Each row is a point on a landscape with many valleys, with its height.
A ball rolls from a point to the lowest of its 2 nearest points, and stops where none of them is lower. Distance is the straight distance between rows; heights are no part of it.
Z_795: [147 217 132 151 154 127  98 107 147 140 127 161 117 138  66 111 141 126
 157 184 205 107 130]  height 651
Z_981: [ 89 146 105 104 104 122 152 130 144 165 128 148 171 153 188 108 167 103
  73 102  93 112 154]  height 130
Z_358: [107 120 142 113 112 116 119  91 163 138 111 154 171 127 103 171 140 155
 195 164 161 142 120]  height 370
Z_310: [180 150 151 132 132  82 146  61 146 148 119 140 125  95 143 160  91  91
 141 113 164 102  93]  height 158
Z_606: [ 84  81 142  94 113  97 109 159 114 129 153 137 120 110 135 183 107 184
 136 124 120 138 140]  height 751
Z_526: [ 76 127 163 150 180  75 112 124 157 103 154 131 159 135 140 113 140 101
 131 153 150 137 127]  height 650
Z_641: [115  95 131 145 137  98 176 119 172 190 104 109 116 145 131  82 161 166
 141 128  53 119 130]  height 518
Z_864: [101  92 132 106 149 104 164 122 150 133 114 130 130 106 170 124 143 133
 100 101 134 112 135]  height 186
Z_881: [148 153 119 107 126 111  85  88 116 115 169 131 125 108 108 180  64  71
 141 118 143 124 102]  height 185
Z_278: [101 150 131 120 145 148  60 126 111  97 195 119  94 113  85 140 104 129
 133 144 148 117 131]  height 565
Z_602: [161 121 115 179  87 156 170 121 112 172  87 170 133 161 134  99 130 105
 118 148  42 165 101]  height 678
Z_176: [118  99 133  79  91  89 126 130 159 127  83 116 110  75 150  74 162 139
 144 135 147 143 118]  height 384
Z_108: [142 144 163 115  61 141 141 150 143 132  91 194 150 166 165  82 180 158
 142 142  95 181 107]  height 453
Z_738: [110  92 110 119 130 119 176 119 126 139 124 138 142 127 191  96 144  84
  43 108 108 119 128]  height 192
Z_544: [150 143 142 147 202  69 143 100 170 134 106 109 136 113 126 148 105  86
 162 112 153 118  94]  height 115
Z_203: [114 124 139  96  79 117 116 170 138 121  81 151 134 118 167  91 172 119
 130 138 123 170 114]  height 415
Z_714: [142 111 183 170 116  83 136 149 130 147 143 128  70 137 132  90 126 166
 148 135 105 131 115]  height 478
Z_970: [141 193 138 132  89 128  77 139 140 154 162 128 109 157  95 115 151 154
 137 137 128  86 155]  height 613
Z_808: [118 137 160 115 146 118 114 207  86 127 164  74 125 157 109 158  70 170
 119  96  83 162 136]  height 363
Z_285: [139  94  87 119  78 140 107 192 108 136 109 111 115 129 118 101 147 102
 109 143  76 128 122]  height 460
Z_749: [111 107 111  80 113 188  93  72 123  73 170  97 161 138 107 139 139 112
 143 148 130 157 123]  height 540
Z_579: [173 165 135 152 108 121 158 152  97 142  88 174 109 119 180 112 114  71
  87 110 133 127 108]  height 522
Z_201: [156 131 139 113 128 168  72 138 136  68 159 123 131 164 126 153 161 101
 138 113 115 125 122]  height 244
Z_337: [168 154 110  93  69 163 113  76 137 102 116 104 134 127  89  96 174 138
 124 141 163 110 119]  height 590
Z_87: [189 177 157 152  81 146 128 139 118 160 131 141 107 162 133 107 151 158
 126 116 124 103 137]  height 598
Z_216: [ 95 181  98  74 131 147 123 113 168 121 116  91 161 121 107 120 159 198
 141 103 159 102 181]  height 630
Z_31: [167  96 122 137 133  98 108  86 151 123 172  92 133 156 141 172 113  83
 159 107  89 108 101]  height 257
Z_13: [163 106 121 180 131 151 192  87 118 163 124 127 163 183 150 130 140  86
  98 136  78 158  96]  height 662
Z_504: [129 140 145 152 147 156  76 198  88  83 159 118  75 138  96 110 120 142
 129 132 143 116 147]  height 586
Z_593: [140  68 114 102 180 156 157 128 131 104 109 108 102 120 140 140 141 152
 112  89 157  93 146]  height 133
Z_752: [128 168 128 100  70 125 132 113 123 154 109  88 132 117 123  76 151 134
 101 136 139 130 131]  height 605
Z_20: [104 132  83 148 192 212 137 178  98 114  95 136 157 147 153 140  98 154
 130 106 120 146 209]  height 628
Z_841: [113  78 108 121 137 135 107 143 154 106 113 137 118 118 106 140 173 139
 171 148 139 106 134]  height 610
Z_22: [116 196  86  68  79 117 110 116 167 156 104  93 164 121 109  95 162 148
 120 116 117 105 143]  height 617
Z_901: [185 196 146 161 153 125  87 148 137 116 112 172  96 125 108 134 136  97
 157 139 182 101 117]  height 639
Z_191: [180 109 144 152 157 121  86 119 135  63 192  87 102 160 126 147 143 100
 139 116 107 124 103]  height 298
Z_842: [138 129 130 139 103 110 162 189 115 186 115 101 113 139 139  73 107 137
  66 108  70 152 134]  height 292
Z_682: [132 110 143 111 178 164 171 117 113 130 149 121 157 163 170 158 116 133
  71  78 139 140 157]  height 646
Z_831: [122 184 123 108 177 118  93 111 113  87 145 133 121  70 112 168  43  91
 140 115 176 154 106]  height 237
Z_417: [171 135 153 158 135 144 143 149  93 139 100 105 128 151 107 156 103 125
 140 136 131 147  98]  height 421
Z_64: [107 109 161 161 181  62 166 128 168 176 135  89 115 135 133 115 128 161
 136 113  89  99 128]  height 532
Z_937: [202 136 141 191 152 141 130 195 110 128 115 137  77 157 134 115 121 121
 130 103 126  90 136]  height 567
Z_574: [ 74 136 126  97 151 157 104  76 165  95 143 136 167 131 103 181 152 180
 179 140 155 143 142]  height 399
Z_425: [127 159 166 156  61 131 150  77 130 145 133 169 134 167 140  67 180 172
 125 155  97 158 119]  height 487
Z_860: [125 102  61 131  59 161 106 153 107 143 104 181 130 122 116 142 151  93
 119 164  98 104 122]  height 500
Z_889: [136 150  88 113 101 155 156 162 106 196  61 107 158 114 111 164 101 165
 137 116 110 119 152]  height 705
Z_487: [ 81 156  74 110 126 126 112 176 128 188  91 100 133  98 100 176  95 164
 153 127  95 127 169]  height 715
Z_157: [119  99 189 154 142  92 163 149  96 143 117 140 130 122 122 160  90 164
 147 140 143 154 106]  height 441
Z_799: [145 143 125 154 130 143 170 105 108 141  79 167 145 115 151 141 130  74
 112 138 161 117 103]  height 504
Z_839: [202 146 129 191 123 132 143 185  93 132 125 152  94 156 165  84 132  96
  87 109  90 148 113]  height 546
Z_755: [ 71 132  83 101 142  87  99 138 147 156 111 106 138  77 105 173  83 128
 162 138 122 139 143]  height 726
Z_121: [165 150 109 143  80 151 172 158 103 202  62 150 136 134 115 119 121 142
 127 134  85 129 109]  height 694
Z_633: [151 125 141 105 114 152 108 148 150  92 152 137 147 181 177 132 194 120
  99  98 111 117 143]  height 176
Z_833: [107 133 123 172 189  56 138 169 159 139 138  86 105 130 121 106 122 106
 117 102  90  78 138]  height 544
Z_480: [ 95 151 128 170 181 145 174  86 117 139 101 130 173 133 116 148 119  88
 125 164 168 138 122]  height 490
Z_187: [ 70 161 125 119 189 196  85  92 131  60 184 143 160 135 126 154 134 106
 148 146 155 161 125]  height 459
Z_56: [ 86 148  93 116 168 211  90  91 150  78 179 161 141 108 109 194 112 140
 185 138 136 146 125]  height 434
Z_433: [128 115 153 126 140  68  84 127 154  83 153 127 106 116 131  91 156 104
 143 152 156 138 112]  height 640
Z_495: [116  79  88  92 100 104 133 137 129 124  61 112 139  63 132 138 117 118
 157 137 143 150 110]  height 352
Z_26: [179  85 160 131  98 121 137 191 118 105 121 177 106 143 167 128 137 143
 115 111 108 161 103]  height 566
Z_899: [144 137 135 125 110  86 117  81 159 145 142 149 181 155 154 190 121  84
 174 122 101 130 102]  height 303
Z_886: [ 79 108 104  73 104  61  85 156 138 116 137 107 104  58 125 162  90 164
 137 120 129 131 146]  height 738
Z_764: [121  80 124 102 154 217 130 106  99  58 149 102 138 128 123 155 122 134
 126 121 139 170 120]  height 517
Z_507: [141 169 125 137 144  77 139 109 134 180 102  68 127  86  86 111  80 107
 141 143 150 128 102]  height 18
Z_683: [163 180 139 169 171 104 152 116 159 178  83  70 138 137  96 131 114 117
 173 125 123 120 109]  height 69
Z_930: [104 120  96 117 170 199 171 118 109 123 102 123 166 133 166 166 107 157
  94  95 147 161 178]  height 638
Z_384: [ 82  88 149 137  91 108 114 107 154 135 172 181 138 160 158 108 195 144
 123 164  93 119 137]  height 134
Z_895: [ 79 158 142 129 106 109 116 116 154 137 143 183 159 139 163 109 181 112
 108 147 136 113 146]  height 45
Z_345: [113 175 122 131 176 167 105 167 102 140 124  87 117 121 102 106 103 158
 134 109 137  94 191]  height 604
Z_636: [135 127 136 201 145 143 104 189  93 134 131 145  74 149  86 111 128 124
 139 162 125  94 132]  height 583
Z_41: [138  80 147 107 116 172 182 107 138 130 125 147 142 149 153  85 178 176
  85 118 150 154 139]  height 35
Z_857: [104  67 178 129 116  58 165 117 130 144 128 149  98  99 145 120 105 174
 154 136 133 139 102]  height 458
Z_207: [102  39 130 102  73 122 148  82 152 134 152 165 112 121 156  90 174 152
 109 148 108 113 132]  height 219
Z_781: [103  72 112 119  50 101 130  66 148 164 137 177  96  93 116  99 154 141
 148 172 114  96 125]  height 285
Z_670: [116 190 109 135 192 112 100 204 112 131 108  95 103  94 100 124  67 131
 146  92 141 100 166]  height 615
Z_718: [165 150 136  98 102 104 106 110 134 134 123 171 116  98 146 187 112  94
 127 105 164  96 108]  height 207
Z_541: [ 98 175 124 140 195 167 119  90 129  96 152 104 169 145 103 147 109  75
 137 145 144 153 117]  height 476
Z_349: [140 156 136 137 107 139 109 111 121 131  95 133 155 133  93 141 132 110
 161 167 158 153 105]  height 396
Z_657: [132  83  98 120 114 189 179  93 137 107  86 147 128 119 132  85 193 147
  99 149 171 114 137]  height 118
Z_953: [133  75  95 132 116 100 142 196  94  89 122 101  92 103 110  81 121 113
  88 134 109 129 117]  height 492
Z_788: [212 141 149 135 123 176 118 171 122 143 130 150 107 176 139 140 127 166
 136  85 131  77 170]  height 582
Z_535: [151  81 135 146  99  96 138 114 145 158 125  98 100 132 120  98 140 144
 157 139  78 128 103]  height 498
Z_750: [138 134 145 153 131  84 146 194  89 129 154  71 121 156 122 110  86 135
  93 105  75 161 115]  height 327
Z_76: [156 124 142  97  98 170 163  99 145 105 140 158 173 177 179 115 187 142
  73  89 134 128 142]  height 107
Z_625: [148 193 118 129 149  98  87 185 126 139 101 142  98  95 118 149  89  97
 141 107 153  95 140]  height 626
Z_58: [143 124 101 114 126  96 159 173 122 129 128 101 115 132 174  85 120  89
  40  71  75 117 132]  height 247
Z_675: [113 147 114  88 138  90 122 140  93  60 142 118 113  60 129 162  58 121
 117  98 159 153 125]  height 278
Z_453: [146  77 158 141 153 137 198  87 142 154 162 134 166 185 164 153 132 133
  85  97  96 160 115]  height 653
Z_102: [137  94 134 145 103 100 148  68 155 151 106 155 166 132 126 141 124  93
 198 157 122 137  84]  height 338
Z_255: [162 111 145 130  78 118 135 168  78 110 116 176 112 110 158 125 106  95
  84 130 140 154  91]  height 543
Z_128: [ 97 117 156 156  78 126 141  81 109 161 175 117 137 154 120  78 150 145
  97 176 114 147 130]  height 507
Z_575: [ 59 138 132 119 130 119  81  92  89 104 226 121 121 107 115 141  79 115
  88 143 151 134 145]  height 545
Z_161: [103 180 115 124 168 114 105 102 181 151 120 158 130 127  71 118 150 178
 170 170 186 101 151]  height 661
Z_557: [157  48 138 103 120 130 127 163 144  96 104 143 114 133 144 153 161 147
 161 118 114 126 108]  height 591
Z_976: [101 144 181 116 143 139 117 135  86 127 168  93 142 149 119 161  76 167
 131 112 129 165 138]  height 393
Z_720: [128 142  82 103 103 209  86  66 128  64 148 105 136 123  54 105 158 125
 147 160 160 136 117]  height 568
Z_409: [126  97  95 131 170 172 174  91 130 118  88 102 119 101 119 109 157 115
 104 129 175  95 141]  height 180
Z_580: [ 81 124 134 148  79  99  92  84  93 151 213 112 136 142 109 115  98  97
 107 177 119 140 135]  height 524
Z_167: [103  90 143 138 143  95 118  97 143 118 147 142  92  99 114 122 142 138
 131 158 170  92 127]  height 627
Z_944: [143 102 127  92 122  67 136 153 113  77  96 114 132  82 135 149  83 103
 157 107 145 154  96]  height 318
Z_733: [ 91 138  75 158 200 200 127 159  96 121 118  98 100  97 134 117  66 172
 128 101 130 107 229]  height 616
Z_46: [119 112 121 122 189 188 132  75 114  82 172 115 126 125 130 181 112  99
 112 104 147 104 125]  height 496

Call two points neighbours if one is among the 2 nearest of the other. Go from one point of each pair to the other, from neighbour to neighbour, staying as low as possible. Name the highest point that can't be avoided.
Z_41 and Z_31 -> Z_191
Z_593 and Z_895 -> Z_738
Z_507 and Z_881 -> Z_718
Z_41 and Z_593 -> Z_409

Where does a ball stop that starts at each point below?
Z_976 -> Z_895
Z_755 -> Z_345
Z_167 -> Z_358
Z_278 -> Z_881
Z_720 -> Z_358
